A landscape with many valleys, sampled at points; each row gives a point and its height.
A ball rolls from a point to the lowest of its 2 nearest points, and stops where none of them is lower. Distance is the straight distance between rows; heights are no part of it.
Q67 height 196: [141 118 117 178 137 136 153 129 161 114 165 108 128 117 116  91 112  83
 117 109 103 146  80 141 152 174  38 163  92 125 128 160 131 110 107 156
 103 113 114  69  73 140 148]
Q497 height 519: [138 163 123 100  88 102 136 154  98 137 145  86 115  93 149 100 135 165
 130 124 144 128 172 121 119 134 117 130 121 120 111 108  91 187  83 164
 157 139 134 140 102 174 123]
Q128 height 699: [130  84 124 179 124 146 132 164 149 161 137 163 135 115 151 122 116 111
 134 128 122 122 110 151 194 152  77 127 145  97 144 150 158 128 157 155
 129 143 137 180 162 174 140]
Q550 height 167: [138 129  80 196 152 151 126 127 132  70 160 143 102 101 107 119 115  80
 130 123 126 135 126 113 165 174 113 124 149 123 122 168 144 164 103 118
 128 125 127 129 125 113 168]
Q160 height 682: [131 138  92 169 124 106 107  97 150 104 159 136 162 186 189 108 124  97
 110  89 120 138 150 119 104 148 108 127  99 109  33  82 125 176 143 148
 148 152 106  46  82 101 118]
Q802 height 424: [153 181 130 165  86 100 151 137 106 175 166 150 115  99 186 169 134 183
  41 146 136 103 159 165 139 159 173 121 132 115 130 132  87 172 103 185
 141 112  98 144 143 118 128]
Q340 height 204: [139 128 103 151 114 105 145  94 148 169 151 152 136 109 127 132 111 156
 113 133 132 111 116 168 138 144 139 137 141 155 148 162 133 124 127 165
 116  96 107 207 165 122 158]
Q480 height 825: [ 95 112 147 139 128 124 137 160 153 128 113  77 136 108 123 101 131 149
 117 143 118 147 138 141 130 101 155 137 161 181 120 129 133 141 141 190
 133 134 126 189 128 121 117]
Q271 height 364: [133 140 119 167  94 154 147  75 104 123 143 133  90 103 127 142 117 102
  97 125 128 131 121 146 116 139 190 152 133 167 111 129 157 169  93 139
 135 164 124 143 185  66 163]
Q322 height 531: [124 114 142 168 146 160 151  94 150  80  66 117 102 145  96 123 121  94
 113 137 133 131 146  93  93 129 167  83 152 102 155 129 158 158 151 131
 105 141 117 132 152 102 133]
Q420 height 30: [110 140 107 144 109 152 103 137 103 153 113 178 166 140 133 123  99 187
 167 100 144 103 104 136 148 117 187  91 144 154 121 113 144  85 136 131
 122 150 119 159 171  91 127]
Q930 height 684: [107  87 171  99 119 117 155 111 132 116  86 131 133 130  96 130 115  99
 123 165 107 150 122 136 101 113 103 168 108 155  96 100 151 135 180  80
 135 145 148 128 121 119 169]
Q622 height 90: [ 71 106 125 154 140 172 129 155  95 159 105 169 153 124 116 143  96 173
 177 119 138 136 116 135 191 116 170  87 176 152 122 130 147 135 148 110
 130 199 154 200 178 112 133]
Q768 height 354: [152 136 142 148  89 137 142 116 113 139 102 112 186 140 104  71 108 146
 170  98 163 131 142 144 106 103 122 101 123 101 114  95 129 122 117 159
 113 170 145  98 104 155 115]
Q517 height 492: [149 143 100 136 183 106 122 107 136 163 139 170 115 121 141 229 154  74
  63 149 123 134 150 147 124 144 147 134 139 128 145 139 116 143 154 100
 106  69 103 113 171 110 130]
Q153 height 225: [ 99 161 164 123 129 157 136 180 100 114  80  97 125 134 103 163 137 134
  51 131 122 122 154  97  81 132 191  62 116 123 148  94 138 162 123 131
 119 123 131  99  99 116  86]
Q925 height 393: [152 106  88 169 172  72 120 153 120 126 187 156 137 119 132 155 134  66
  75 103 110 150 154  91 132 138 100 108 128 111 126 113 108 153 134 128
 154  76 121 119 115 151 122]
Q996 height 593: [103 170 151 130 115 162 138 136 118 122  99 112 176 154 154 106 123 174
 148 142 118 137 127 149  94 132 127 141  88 123  75  92  90 161 146 133
 125 187  96  41  97  99 116]
Q770 height 265: [130 177  94  96 166 131 107  99 115  98 145 107 106 120  99  82 131 179
 189 103 134 141 100 111 147 148 106 132 127 151 160 159  80 101  77 122
 112 111 109  83 115 123 119]
Q771 height 507: [137  90 107 130 113  80 151 190 104 128 178 150 141 116  79  93 109 113
 124  78 119 111 108  76 150  94  89 125 128 163 105 115 164 107  93 121
 134 120 181 179  92 175 151]
Q278 height 505: [ 94  96 140  92 151  86  74 113 192  94  98 104 163 187 148  89 135 106
 176 106 127 169 113 144 146 111  98 162 141 145  92  95 156  90 175 147
  97 143 155 118 121 152 118]
Q299 height 206: [192 136 112 175 110 110 160 122 161 123 162 136  74 102 163 109 143 108
  98 139 143 133 134 134 153 177  78 135 139  74 163 166 112 178  90 170
 140 111 115 111 125 183 133]
Q860 height 69: [163 123  97 173 146 132 160 111 160 100 170 113  73  88 118  91 137  98
 128 137 119 151  92 125 159 169  56 156 127 125 169 174 111 154  80 153
 135 113  98 105 117 150 150]
Q923 height 717: [147  92 122 162 144 110 164 156 123 173 158 169 114 126 129 134 127 153
  93 158 104 117 109 158 180 124  88 120 140 127 185 175 129 143 155 173
 122 123 174 128 173 163 110]
Q625 height 319: [168 122 114 155 142  68 153 116 138 146 164 153  90 129 152 127 132 112
  91 111 117 130 136  79 109 145 105  99 150  86 140 113  97 182 126 139
 136 115 121 120 151 188 116]
Q24 height 496: [139 139 152 134 131 163 162 102 126 101  86  99  64 122 120 130 140 123
 119 145 121 128 148 112  91 119 170 105 147 113 188 150 114 175 110 146
 124 152 125 129 174 136 106]
Q616 height 441: [144 142 117 129 139 112 177 174  90 143 160 138 103 103 143 203 183 112
  39 149 140 130 190 135 129 108 166 112 166 128 179 132  93 188  80 135
 139 147 138 167 182 162  77]
Q551 height 548: [127 148 130  87 113  70 103 162 105 114 136 122 138 125 154 106 135 152
 143 127 119 126 167  99 132 119 136 152 144 136  74  99 102 165 129 130
 147 136 144 145 122 157 123]
Q263 height 413: [148 135 134 129  94  92 122  82 139 110 117 110 163 178 130  73 109 114
 162  56 155 139 132 127 108 116 124 119 133 123  67  78 152 128 100 147
  85 176 171  88 111 152 113]
Q361 height 179: [154 154  99  83 161 126  87  79  82 110 151 123 106 138 110 110 144 167
 168 116 125 118 135 131 131 108 140 126 137 150 164 165  81 115 106 138
 128 105 161  69 160 107 104]
Q627 height 551: [179  77 133 144 117 139 107  99 130  96 113 105 112 136 140 133 144  41
 125 107 142 123 185 109 109  94 120 112 134  51 169 140 136 114 145 161
 126 125 160 122 143 129 110]
Q644 height 554: [146 140 159 133  95 127 183 157 101 144 118 115 117  83 156 131 135 154
 131 167 116 137 176 108  94 106 137 141 129 107 135 117  58 195 125 146
 168 158  94 160 129 155 129]
Q206 height 581: [ 78  97 158 132 175 106 112 166 163 120 115 122 151 172 102 131 130 134
  79 135 102 129  92  86 105 125 119  81 109 127 140  87 135  92 178 115
 119  90 105  86  83 149 116]
Q154 height 295: [148 185 154 143 128 108 179 127 140 172 160 161  80 116 183 195 144 187
 106 182 122 103 114 155 145 165 128 119 157  79 176 175  37 158 113 122
 105 118  73 133 145 161 117]
Q743 height 308: [125  84 160 109 118 116 136  99 139 115 120  93 117 127  84 130 128  60
  82 123 122 124 110  97  63  90 138 117 114 146 149 111 169  80 124 102
 127  96 144 159  87 117 131]
Q758 height 746: [168 143 119 165  65 137 108  75 151 150 142 114 121 164 193  87 109 119
  75  72 174 102 127 166 120 160 130  92  73 105 119 102 159 119  99 200
 131 134 115  69  99 118  96]
Q413 height 481: [144 171 100 111  91 111 122 149 115 136 173 117 122  83 158 122 145 149
 145 106 170 123 175 141 141 152 129 134 150  93 132 141  92 155  55 133
 157 132  97 209 136 194 114]
Q157 height 562: [114 142 134 177 147 153 135  59 161 112  83 148 122 172 115 108 103 131
 138 114 142 124  99 116 100 154 172  74 163 105 136 114 162 138 158 115
  74 159 105 103 174 110 135]
Q30 height 272: [123 109 119 179 120 160 118 157 151  88 165  81 141 110 131 111 126  48
 130  92 120 155 138 133 170 151  56 166  87 102 105 154 138  94 111 158
 119 126 130  91  34 128 134]
Q334 height 642: [164  97 125 111 148 154 125  73 114 137 125 155 135 128  83 142 122  90
 150 144 130 110 119 147 106 119 100 123 103 104 182 172 142  76 161 100
 110  80 162 101 151 115 151]
Q856 height 264: [100 116  99 161 121 135 114 130 138  54 168 125  96 123 149 140 123  48
 104 110 105 133 146  99 153 170 147 163 128 122  64 146 179 129 122 110
 116 122 155 125  85  89 176]
Q910 height 73: [145 121 154 133 108 163 123 165 136 121 112 110 108 122 134  96 137 128
 140 133 119  91 129 120 146 157  86 111 122  48 146 163 153 103 117 144
 101 119 163  97 109 171 126]
Q525 height 301: [102 170 167 138 115 183 133 229  95 148  83 104 118 105 154 178 159 151
  37 157 128 117 167 146 142 157 182  84 127 108 144 124 130 158 114 168
 118 134 127 105 130 117  75]
Q273 height 449: [140  84  91 123 143 141  70 142 112 103 130 151 180 156  95 105 116 119
 167 103 133 122 120 108 135  66 121 106 108 163 124 114 143  56 151 136
 153  94 166 109  87  94 132]
Q94 height 506: [112 129 131  76 102 116 146 120 146 137 140  92  72  94 132 124 144 105
 129 138  97 130  71 124 111 159 104 220  93 181  98 108 173 114  84 103
 131 125 105 151 143  96 171]
Q434 height 602: [ 98 145 128 140 172 158 116 166 151 101 145 147 172  89  74 155 125  87
 169 142 132 151 117 141 151 177 106 150 132  85 126 155 134 118  95  34
 118 126  97 175 109 178 163]
Q638 height 484: [130  89 123 125 124 170  68 120 126 101 119 104 164 173 122 115 129  76
 135  86 138 120 123  93  90  71 137  85  95 115 145  94 143  58 146 145
 145 121 138  77  71  87  95]
Q662 height 680: [136  91  99 146  96 140 150 171 129 165 122 147 107 101 172  90 109 158
 185 121 126 126 101 135 199 132  83 166 117 155 118 136 153 118 134 166
 154 166 118 167 171 124 142]
Q482 height 704: [129 105 121 167  94 109 122 122 180 124 133  87 132 152 194  90 124  97
 100 114 111 131 125 122 101 149 100 164  98 125  72  90 150 150 141 192
 134 149  89 100  95 101 129]
Q640 height 536: [ 89 117 168  84 175 120  72 125 168  60  89  70 144 179 138  99 150 109
 174 129 116 175 135 119 129 107 109 154 123 116 108 100 111 118 163 127
 124 150 127  58 101 148  92]
Q707 height 619: [145 108 127 102 134 150 103  54 142 147 116 158 143 157 113 136 107  81
 171  97 126 117  77 155 110 142  85 146  93 120 131 129 166  58 175  83
  87 103 132  76 143 115 150]
Q606 height 191: [ 68 136 149 195 139 189 133 197  93 146 130 131 176  96 106 145 114 152
 116 112 132 144 109 139 185 123 167  70 178 137 140 131 127 132 122 132
 126 184 123 185 149 132 109]
Q665 height 178: [164 142 134 134 132 127 120  76 103 143 129  92 147 114 125 159 148 126
 107 128 158 145 177 198 119  90 187 119 142 142 190 176  85 113 106 186
 120 113 138 139 169  99  81]
Q981 height 563: [ 97 141 162 102 119 127  99 123 160  79  87  62 166 164 137 103 142 125
 129 136 124 156 150 143  86 115 136 157  99 148  76  91 121 136 146 146
 129 145 111  80  68 110 107]
Q602 height 792: [105 148 157  98 138 175  97 115 124  68  68  70 103 129  97 118 143 144
 104 166 116 124 152 125  68 103 200 124 115 163 138 137 141 134 127 144
 139 100 125 125 106  57 109]
Q829 height 296: [184 142 106 115 108  95 145 111 160 151  86 156 122 141 156  81 115 179
 224 119 149 114 116 105 137 131 106 145 127 102 119 125 129  98 139 133
 107 140 113 133 173 127 141]
Q854 height 639: [118 135 107 126 132 114 124 192 132 155 134 140 163 134 155  87 108 168
 189 112 105 152  74 121 178 140  59 182  86 169  78  93 120  92 138 131
 131 148  99  88 109 123 127]
Q449 height 659: [133  84  69 136 132 101 135 158 139 133 122 143 145 132 148  90 108 136
 194 109 118 155  98  99 172 107  66 176  98 187  83  85 147 108 159 147
 162 143 119 138 120  95 150]
Q977 height 648: [120 132 159  98 150 120 131 129 108 155 147 135 161 131 109 149 136 124
 133 152 100 145 113 197 149 105 116 167 139 160 110 147 128 132 167 115
  94 141 209  96 161 153 116]
Q524 height 365: [156  74 126 118 103 125 103  70 118 131 114 118 126 136 109 118 107  63
 121 133 122 117 117 117  56  60 148 141  91 175 136 111 157  69 132 118
 172  90 158 141  88  43 134]
Q227 height 683: [ 88 112 172  77 162 124 143 101 102 183 100 177 172 155 115 181 110 154
 179 140 112 167  91 180 160 102 100 145 135 151 126  96  90 109 214  53
 121 186 151 125 153 148 130]
Q641 height 463: [143 134 132 107 124  76 136  72 166 111 104 132 168 183 124  75 112 134
 177 102 136 156  91 150 123 116 102 167 123 168  69  89 153 106 143 128
  79 161 161  77 127 122 142]
Q233 height 192: [156 139 157 159 107 187 132 162 117 138 127 117 134 103 132  91 129 125
 139 102 167 127 121 142 179 151  74  89 125  36 172 139 130 129  90 144
 132 171 135 108 113 199 107]
Q49 height 518: [104 153 140  79 142  71 118 134 154 167 138 192 140 128 148 181 120 135
 165 154 127 133 128 136 160 161 132 168 164 105  85 122 121 161 147  17
 126 148 103 207 163 194 152]
Q624 height 448: [127  83 114  67 109  82  99  99 138 116  71 157 175 164 100 127 113 143
 138 146 156 145 140 138 114  63 156 121 120 201  98  80 160  77 181  99
 171 107 149 175 123  79 149]
Q451 height 270: [128 147 105 151 137 114 112 108 106 151 152 199 112 157 129 139 109 159
  80  94 124  83 102  88 100 142 175  52 150 113 119  96 141 128 144 104
 124 107 121 107 163 126 124]
Q377 height 485: [123 108 106  96 129  71 122  68 137 138 102 174 154 143 123 145 119 165
 145 146 142 143 148 145 124 107 160 143 149 198  97  96 125 133 184 119
 157 110 117 200 148  82 168]
Q679 height 611: [147 183  80 124 125 145  71 106 126  97 169  94 106 100 154 136 137  94
 132 104 166 136 175 125 131 194 116 114 101  80 128 141  95 152  80 115
 156  80  70 114  86 143 136]
Q180 height 605: [ 79  61 137 103 193 121  77 143 176  92 103 111 147 158  90 124 139 120
 143 151 118 143 107 100 136 116  90 122 106 132 152 125 148  65 193 115
 137  66 105 119  74 124 142]
Q260 height 664: [150  70 134 136 115 128 163 112 112 153 120 159 118 122 109 117 108 120
 128 151  96 109 107 119 100 112  91 137  98 133 143 124 152 110 172 130
 132 116 161 104 140 113 163]
Q455 height 279: [138  94 140  76 116 158 189 150 124 177  83 153 128 105 117 134 132 146
 230 148 147 117 114 123 155 112  98 150 142 101 151 161 158 113 127  59
 130 168 145 210 192 167 141]
Q661 height 606: [ 79 133 130  85 168  68  96 141 141 107 128 118 106 164 126 111 141 191
 117 130 113 111 123  97 144 123 181 102 193 162 128 131 133 154 139 143
 110 123 165 170 164 167  97]
Q783 height 628: [123 106 151 100 128 109 119 125 130 185 131 164 159 171 122 131 114 167
 135 129  98 103  88 194 145 109 112 135 133 161 125 139 167  90 186 157
  79 128 225 104 162 158 106]
Q690 height 733: [169  88 113 149 138 148 153 128 115 166 123 164  93 117 148 162 138 142
 104 188 114 112 143 165 161 111 116 132 119 124 199 183 114 130 178 174
 151 106 154 113 184  95 121]
Q89 height 170: [149 150  92 169  97 155  94 120  80 134 140 198 148 152 121 108  90 169
 128  89 148  81 117 119 131 141 191  63 129 121 103 116 163 116 116 125
 129 139 143  91 145  96 139]
Q948 height 537: [124  95 135 109 127  90 162 144 136  96 143 110 137 127  68  74 117 116
 153  95 125 150 100 116 164  89  86 162 135 197  78 134 177  95  92 129
 105 124 216 146  85 147 157]
Q572 height 411: [127  54 106 109 124 142  87 103 137 136  91 134 167 156 100 122 103  95
 165 119 149 130 113 135 114  62 145 109 106 188 139  97 176  53 182 135
 166 116 144 171 110  71 138]
Q69 height 624: [128 139 132 139 154 186 131 175 122  81 147 113 149  78  76 160 156  62
 150 165 135 144 165 143 141 155 109 140 134  74 141 176 133 127  90  68
 122 115 144 132 106 156 145]
Q882 height 634: [114 180 113 147  98 159  95 138 117 122 149  82 137 109 160 141 112  90
  97  90 179 134 165 131 130 190 126  93  91  85 101  98 131 167  90 120
 144 127  76 107  76 141 118]
Q723 height 474: [139 121  95 149 130  97 132 182 120  93 146 144 131 118  68  74 105 155
 154  74 137 110 120  46 155 120  84  99 151 119 102 121 144 118  95 121
 133 105 139 150  54 160 161]
Q495 height 358: [177 110 105  87 128  95 161  98 125 158  99 186 114 121 112 119 119 147
 212 126 151 108 125  80 129 115 101 130 136 101 151 141 126 115 141  63
 133 120 122 179 183 152 159]
Q265 height 465: [129 141 127 102  75 149 106 110 115 120 161  93  96  89 140 161 156  47
 100 123 122 118 116 160  71 146 146 198  94 148  99 108 177 104  73  87
 141 125 125 152 131  95 144]
Q547 height 292: [160 152 114 151 150 117 173 105 142 134 138 125 133  98 110 181 170  95
  63 147 167 142 178 209 142 124 158 124 174 141 201 188 120 137  68 160
  86 112 135 171 180 128  94]
Q393 height 776: [123 142 178 142  75 174 145 140 121 162 115  80 132 137 147 102 118 125
  91 109 121 119  82 159 110 139 120 117  85 133 133  94 147 117 119 169
 112 186 127  65 118 134  82]
Q143 height 568: [121 115 138 130 115 134 146  68 185 142 105  92 108 119 123  97 118  98
 162 108 133 141  76 170 128 164  94 170 133 153 139 142 178  95 125 140
  75 138 106 158 164 137 150]
Q317 height 762: [151 147 146 167  51 176 137 104 132 182 118 105 155 153 160  94  96 139
  81 110 151  93  99 173  84 133 151  97  59 137 116  97 158 103 108 178
 135 158 103  65  95  85  99]
Q356 height 385: [ 98 168 147  70 179  96 108 137 135 130 151 106  97 124 140 149 147 168
 146 151  99 132 114 109 128 151 134 158 124 123 149 139  51 134 121  92
 135 117  77 102 126 172 109]
Q384 height 414: [136 107 119  60 138 100 175 111 116 151 108 156  71 124 124 133 135 176
 167 166 109  98 112  84 117 113 109 154 135 143 159 145 116 142 141  91
 145 120 132 163 175 136 155]
Q124 height 43: [144 161 117 100 139 132  85  95  95 116 151  77 130 131 119 110 153 154
 128  96 155 142 165 173 142  98 162  95 142 149 178 169  85 117  88 194
 126 108 173 104 142 137  62]
Q219 height 332: [114 103 140 159 118 186 106 197 124  92 131  53 166 101  94  97 132  74
 162  88 148 153 149 123 171 100  87 151 127 124  92 137 148  99 106 147
 144 137 123 140  36 123 142]
Q797 height 803: [102 149 141  83  94 151 132 173  70 157 123  97 101  96 157 121 138 188
 144  97 127 110 102  86 109 113 159 126 102 164 141  94  94  97  88 120
 165 158  70 163 149 108 100]
Q106 height 233: [114  75 176 100  97 132 117 129 136 109  77  86 100 155 107 100 125 102
 128  97 126 108 124  79  77  64 163 108 129 141 133  88 185  86 137 136
 128 150 166 166 121 123 109]
Q536 height 666: [ 91 122 167  70 159 102 152 118  97 158 132 145 180 130  93 156 122 147
 154 152 110 184 106 198 169  89 105 183 132 205  99 118  95 128 175  70
 124 166 179 124 143 142 135]
Q490 height 367: [141 202 145 145 118 124 166 127 129 164 139 132  77 117 167 174 149 169
  52 160 124 105 126 150 120 181 160 125 139  99 144 137  90 178 104 147
  98 119  95  94 146 133 123]
Q207 height 516: [143  97 118 156 122 164  73 140 121 108 132 112 152 148 162 156 139  58
  88  94 137 125 155 103 122 119 126  91 101  78 139 107 138  93 148 147
 147 110 124  92 106 100  91]
Q43 height 802: [109 123 146 125 127 134  95  91 156  40  70 100 130 154  96 117 129 122
  84 166 122 134 167 114  68 104 192 130 116 166  89 115 147 139 144 117
 152  97 114 130  76  37 151]
Q961 height 430: [115 144 135  82 169  75  83  92 161 133 145 108 121 141 138 140 142 134
 125 132 113 133 121 130 110 149 130 160 129 140 131 130  91 109 152 116
 121  77  83 118 130 146 123]
Q955 height 813: [ 97 128 140 110 156 104 110  83 135  63  99 157 103 162  92 139 119 147
  79 165 109 137 135  97  92 128 168 121 127 172  83 102 137 153 162  71
 151  96 128  95 122  66 175]
Q230 height 791: [115 145 162 101  76 193 132 164  78 154 106  85 106  93 140 109 130 145
 129 104 139 107 113 119  95 132 134 112  86 111 153  99 128 103 101 125
 147 165  92 121 133 138 103]
Q174 height 434: [172 162  99  87 105  65 146 152 133 157 155 155 122  98 162 115 140 163
 188 134 137 114 147 105 143 139 100 173 145  99 119 150  79 150  84  98
 142 116 100 199 147 185 132]
Q541 height 353: [124 157  93 131 140  69 120  92 122 137 174 143  90 136 135 108 125 161
  98  77 127 122 111  65 103 150 151  75 158 136 129  95 100 164 101 136
 140 113 102 133 141 159 114]
Q670 height 815: [ 96 117 129 102 118 101 143 153 100 152 143  94 101 107 134 107 138 191
 121 123 107 126 118 111 125  85 157 138 136 205 137 118 101 131  94 174
 166 136 118 185 143 113 109]
Q27 height 443: [145  88  70 155 184 107  95 133 109 154 172 187 150 129 138 200 131  63
  96 118 111 144 150 120 154 124 108 116 116 130 152 129 109 134 184 111
 165  74 116 137 155 113 128]
Q62 height 705: [123 101 152 111 155 132 167 106 108 114 123 152 109 111  90 178 138  64
 115 162 110 149 136 110  92 114 128 144 135 126 144 118 124 166 158  44
 143 141 144 133 161 143 157]
Q844 height 522: [140 121  88 152 156  77 123  71 156 105 121 199 159 148 124 120 102 154
 145 159 131 155 152 128 127 128 139 129 155 148  74 111 115 176 188 110
 146 102 114 137 127  90 188]
Q489 height 584: [ 90 100 131 114 157  86  92 145 154 104 128 115 120 188 116 108 139 150
  91 111 108 110 107 103 131 101 161  74 168 161 144 112 165 112 157 176
 102 110 186 127 135 153  86]
Q380 height 197: [137  91 158  86  98 170 155 182 127 149  91 117 102  97 127  99 152 139
 184 153 129  80 125 113 131 119  89 140 129  73 147 170 168  97 117 104
 122 128 158 171 167 170 135]
Q868 height 88: [106 119 102 119 150  98 167 101 121 171 179 153 134 125 131 183 131 176
 127 149 132 122 133 180 153 121 128 142 162 163 173 186  83 135 118 126
 107  99 112 241 163 148 134]
Q863 height 587: [103 138 165 134 119 148 195 206 126 152 144 125 120  72 146 166 146 129
 141 189 113 140 142 118 133 128 115 150 143  93 150 143  68 187 104  86
 157 175  88 173 139 201 118]
Q537 height 377: [116 128 129 141 173 114 205 147 112 159 143 132 122 100 123 228 173 110
  50 178 123 158 165 179 135 101 153 147 165 184 179 156  85 174  94 136
 107 127 125 166 177 111 101]
Q93 height 480: [145 182  96  83 117  73 148 140 114 156 171 202 139 113 144 167 127 165
 173 126 142 111 132 127 148 137 134 174 161 120  93 142 107 153  88  41
 121 140 117 223 176 170 143]
Q457 height 760: [131 161 121 116 145 148  85 169 110 123 139 105 121 116 144 141 153 167
  97 174 103 108 146 156 144 146 150 135 118 136 136 173 107 124 139 174
 131  78 139  81 116  99 102]
Q656 height 771: [106 169 121 104 102 160  76 185 125 120 122  82 108 130 153  96 134 204
  89 148 122  88 137 134 122 150 172  93 114 145 114 139 144 115 107 197
 137  82 137 102  70 106 101]
Q994 height 271: [ 80 167 165 166 118 184 143 205  94 152 133 115 149  91 145 179 135 138
  70 135 127 139 121 155 148 154 180 105 136 126 141 117 119 138 117 124
 119 169  97 150 152 130 101]
Q151 height 456: [141 135 134 100 126 147 160  95 101 130 116 143  55 117 132 135 136 155
 161 149 118 105 121 105 108 112 161 141 144 132 160 150 104 159 107 105
 138 159 136 130 200 125 135]
Q470 height 658: [137 155  97 180 103 129 105 137 113 112 152 123 182 133 166 139 111  87
  94 108 150 142 201 125 124 154 138 104 102  87  51  91 114 198 133 143
 151 136 108  97  74 103 128]
Q12 height 294: [129 123  90 164 133 115 144  56 142 137 147 139  96 119 130 130 114 123
 137 129 122 148 115 163 166 142 153 164 163 182 127 156 138 170 125 160
 125 145 146 166 190  93 167]
Q914 height 540: [107 141 161 103 110 147 151  96 172 153 117  70  69 112 142 115 142 127
 123 145 102 119  63 155  98 168 105 190 110 145 149 138 155 101 112 132
  89 137  91 124 162 133 140]
Q252 height 578: [100 146 137 135 158 139  88 191 140 120 104 193 203 117  85 129  96 148
 174 143 129 136 111 107 184 162 105 121 145  81  74 134 154 118 122  42
 114 133 135 167  91 148 175]
Q604 height 435: [128 122 110 171 105 159 132 174 105  90 144  98  99 120  91  89 110 126
 134  78 161 105 155  56 159 119  81  75 137  74 122 121 149 146  98 154
 148 139 146 111  31 146 147]
Q995 height 478: [147 143 112 125 175  80  96  87 156 152 154 131 154 129 116 183 143  90
  59 125 118 144 131 147  91 139 143 126 117 159 153 142  98 101 143 136
 117  28  89 113 114 106 108]
Q302 height 330: [ 96 183 131  96 187 107 137 109 124 107 138 127 102 119 110 115 124 209
 180 157 106 157  88 113 146 156 114 150 133 158 133 152  37 126  96  84
 114 125  70  93  99 114 143]
Q306 height 585: [163 131 111 119 118 141  97 100 131  89 143 102  99 113 143 135 150  53
 142 104 156 125 183  98 104 151 103 112 116  35 145 145 107 133 102 108
 139  93 120 109  94 155 131]
Q198 height 722: [ 97 113 154  78 156 149 162 108 101 143 148 143 116 116 116 219 158  68
 143 167 118 161 132 160 119  98 134 177 137 147 145 121 101 166 153  32
 138 182 141 147 195 159 122]
Q277 height 626: [102 106 158  79 193 110 100 133 169 109 101 119 140 136  87 124 131 128
 177 176 109 138 113 128 154 151  74 150 116 106 149 172 116  89 165  68
 116  76 125 110  98 170 147]
Q563 height 557: [166 150  97 139 122  54 139  79 160 117 136 175 106 137 148 100 112 152
 141 146 114 116 139 105 128 156 130 161 170 125  59 128 131 197 127 128
 119 103 145 134 141 125 194]
Q72 height 387: [133  88 158 177 107 177 144 162 115  92 108  93 164 119  74 110 121  85
 140 106 158 129 178  79 127  80  91 106 137  69 126 129 145 115 134 145
 145 140 139 129  34 123 151]
Q86 height 276: [163 157 143 156 105 155 129 142 119 141 110 120 160 111  95  63 102 165
 202  79 180 142 141 134 165 123  87  85 147  53 143 144 119 128  78 146
 109 172 148 125 105 191 110]
Q963 height 748: [167 131 106 111 144 126  98 134 110 132 148 145  80 119 167 162 159 147
 106 189 102  92 161 150 154 130 144 156 132 114 163 194  96 146 158 161
 147  70 148  98 171 103 117]
Q256 height 423: [123 152 130 133  99 161 137 118  84 115 155 118 146  90 102 159 130  70
  97 128 128 139 131 151  90 133 169 160 117 163  90 108 151 143  93  76
 137 148 134 138 134  97 155]
Q82 height 552: [106 140 141 131 158  99 115 164 138 143 124 205 153 129 136 145  84 123
 174 150 107 154 102  97 173 163 113 140 160  89  70 110 124 176 151  35
 136 173 114 138 125 160 153]
Q456 height 555: [101 108 127 157 170 106 110 157 177 108 118 100 124 179 135 131 140 111
  61 101 118 130 117  83 106 126 135  59 141 119 154  87 148 117 156 184
 106 104 113  88  94 135  78]
Q851 height 781: [116 160 129 133 110 165 102 136 150  84  91  66 126 141 110  91 125 160
 102 144 149 100 163 126  93 137 176  86 123 133 111 139 160 128 108 191
 118  89 129 111  50  83 120]
Q566 height 182: [130 136 100 130 112 143 149 120 129 139  73 162 129 155 151 100 115 221
 213 132 148 128 109 131 128  95 155 126 109 153 122 112 134  89 144 158
 122 173 106 112 166  63 144]
Q467 height 479: [156 135 116 165 123 115 171 166  62 159 180 173 114  90 158 186 151 155
  39 137 141 121 155 142 152 115 156  96 128 127 183 137  82 161  97 154
 171 139 112 154 162 130  96]
Q309 height 607: [ 96 102 142  77 141 121  90 125 141 141 110 131 152 198 125 112 124 160
 132 126 111 116  73 151 113  77 160 105 131 194 136 102 169  62 174 159
 111 123 197  88 132 124  90]
Q203 height 205: [118 147 137 130 136 137 193 129 117 148 169 140  91 110 149 176 149 194
 128 183 131 106 126 156 139 132 140 124 173 118 185 198  67 145  88 119
 119 126 101 195 167 152 119]
Q132 height 725: [171 102 129 183  78 118 143  77 171 151 137 141 142 154 186 107 110  82
  86  88 134 105 123 139  88 155  98 124  96  76  93 104 167 114 146 163
 112 123 101 100 124 121 135]
Q498 height 331: [121 101 115 150 118 110 138 104 146  88 150 122  93 142 153 149 134  60
  49 131  87 129 157 101 114 123 149 160 108 127  85 143 165 126 134 151
 114  96 190  84  62  48 144]
Q422 height 647: [158 129 125 151 112 209 121 148  83 108 120 113 152  72  94 135 143 101
 145 154 150 118 161 138 120 124 121 120 107  84 160 166 121 117 115 117
 152 113 116 123 118 100 145]
Q826 height 130: [ 98 116 192 108 103 163 132 162 101 123  90  99 126 160 112 139 125 110
  72 108 110 106 123  88  64  90 163  74 103 117 140  68 158 117 145 128
 122 151 167  98  98 138  86]
Q592 height 591: [136 130 159 132 123 167 122  44 140 134  81 132 148 156 106 111 107 104
 161  97 151 122  92 140  75 132 143 100 124  96 152 110 149  88 153  89
  86 153 104  91 174 118 134]
Q906 height 616: [104 172 126 139 137 149 125 162 135 133 109 148 170 153 163  91 112 203
 193 147 116 139  85 136 150 157 100 155 105 118  80 112  99 123 141 119
 114 180  83  58 103 100 128]

For each start below, name the point where the ball stops.
Q948 -> Q860
Q656 -> Q910
Q906 -> Q910
Q670 -> Q572
Q160 -> Q572
Q914 -> Q868
Q771 -> Q860
Q143 -> Q868

Call two points neighbours if one is among the 2 nearest of the other. Go from one point of each pair to the other, from neighbour to neighbour, staying as low as possible. Name the highest point that can't be avoided.
Q489, Q910 -> Q661
Q420, Q910 -> Q495
Q910, Q124 -> Q517
Q124, Q868 -> Q467
Q420, Q826 -> Q525
